Each row is a point on a tangle of strands that fork and nearly touch. The rows are in no order.
Two points are linked if the straight distance between their rows is under 15.8. Some points are linked to none.
Z190: [6 1 -19 -9 -6 12 3 6]
Z167: [12 9 -13 -5 19 -9 17 1]
Z488: [11 2 31 6 -20 -3 -4 -15]
Z777: [1 2 -11 11 2 -17 1 -10]
Z356: [-15 1 0 -7 12 23 7 8]
Z299: [12 9 -3 -4 26 -14 14 0]
Z970: [-20 8 -22 -13 6 7 17 19]
Z986: [19 6 -1 -8 10 11 11 2]
Z420: [-9 -8 7 12 -28 -9 -16 -9]
Z620: [4 -6 -13 -3 -18 11 -9 6]
Z83: [0 5 -20 -1 11 -8 12 1]
Z27: [-10 -10 -10 3 -17 4 -15 4]
Z928: [17 5 42 8 2 -23 -1 -16]
Z626: [5 -3 5 2 -9 11 -7 -5]
Z253: [14 8 3 -5 35 -16 14 3]
Z673: [-22 -3 -26 -8 -3 5 2 19]
Z890: [25 7 4 -8 19 3 12 1]
Z728: [-6 -7 10 11 -23 -5 -13 -11]
Z383: [-14 -15 4 10 -37 -7 -26 3]
Z875: [-18 -5 -20 -14 -7 18 0 24]
Z154: [-15 -3 -13 7 6 -4 -1 -3]
Z257: [5 4 10 4 27 -11 6 -6]
Z731: [-8 0 -12 -5 5 10 6 6]
Z745: [0 -1 15 10 -20 -7 -9 -14]
Z739: [-24 -7 -2 7 4 6 -8 -1]
Z240: [4 1 16 11 -14 -8 -5 -15]
Z64: [-25 -5 -7 3 10 9 -1 3]
Z179: [19 5 37 7 10 -23 -2 -15]
Z877: [26 7 12 1 10 -13 4 -10]
Z582: [-21 0 -19 -16 -3 19 7 24]
Z995: [-18 -10 -10 -2 -5 16 -8 10]
Z497: [0 -10 -18 -6 -20 13 -13 14]
Z528: [19 4 15 6 -8 -7 -1 -14]
Z337: [-4 2 2 7 15 -7 4 -7]
Z624: [2 2 10 7 20 -8 3 -9]
Z18: [9 3 29 10 -6 -11 -2 -18]
Z385: [26 8 7 -6 23 -4 10 0]
Z803: [2 2 6 -9 14 23 8 4]
Z182: [9 5 -16 -14 1 16 11 9]
Z793: [9 3 -6 10 4 -21 2 -12]
Z914: [-2 -4 2 2 -2 11 -5 -5]
Z967: [20 5 19 0 31 -20 3 -3]
Z677: [26 5 9 1 1 -4 2 -11]
Z802: [12 5 35 9 -13 -12 -1 -17]
Z695: [15 -1 17 4 -25 5 -8 -12]
Z137: [13 -1 11 3 -13 7 -5 -10]
Z139: [-22 -9 6 11 -4 4 -12 -5]
Z951: [9 -4 6 4 -35 1 -13 -7]
Z140: [23 6 8 -1 18 -9 7 -5]
Z774: [-15 -17 -4 9 -32 -6 -26 6]
Z660: [-18 1 -5 -11 9 24 7 14]
Z458: [-5 10 -18 -9 15 -1 19 9]
Z990: [14 0 26 4 -20 3 -5 -14]
Z290: [15 7 43 6 -5 -20 1 -18]
Z653: [-22 4 -25 -12 2 7 12 20]
Z581: [-10 0 -6 6 13 -4 3 -5]
Z996: [17 7 10 -3 35 -18 9 1]
Z754: [19 4 31 4 18 -21 -2 -12]
Z946: [4 -2 -17 -6 -13 12 -3 7]
Z993: [-7 -1 2 -6 11 20 4 3]
Z605: [-13 -10 9 11 -35 -10 -19 -6]
Z689: [-11 -14 -9 7 -24 -2 -20 4]
Z682: [-27 -6 -11 -3 4 15 -3 11]
Z886: [-20 -1 -21 1 8 -2 4 5]
Z358: [-16 -11 -10 1 -12 11 -14 7]
Z390: [-13 -7 -21 -11 -10 16 -6 21]
Z375: [-2 3 -17 5 7 -13 5 -5]
Z642: [-11 9 -21 -10 11 2 19 13]
Z862: [2 8 -15 -6 17 -3 16 4]
Z908: [18 5 23 3 26 -18 3 -7]
Z772: [11 2 17 8 -5 -7 -2 -15]
Z398: [-18 -5 -24 -1 -2 0 -1 10]
Z298: [-22 2 -13 -15 4 21 11 21]
Z643: [17 8 -9 -12 7 12 14 5]
Z709: [-7 -9 -21 -9 -15 16 -11 19]
Z541: [1 -6 -11 5 -21 -4 -11 -2]

A fork is a point with three links. Follow the links from the first point to the second and name the forks in between, in order.
Z140; Z745 | Z772
Z253; Z970 | Z862
Z18; Z137 | Z802
Z488; Z240 | Z802, Z772

Follow the links from the first point to the second, and from the first to the third. Name the last point that the two ways share.
Z140; Z745; Z488 | Z772
Z299; Z777; Z970 | Z862
Z137; Z179; Z772 | Z802
Z772; Z626; Z179 | Z802
Z793; Z642; Z299 | Z862

Name the points in between on the shortest way along the links from the first point to the second, in order.
Z946; Z643 | Z190, Z182
Z642; Z253 | Z458, Z862, Z167, Z299
Z660; Z803 | Z356, Z993
Z179; Z137 | Z928, Z290, Z802, Z488, Z990, Z695
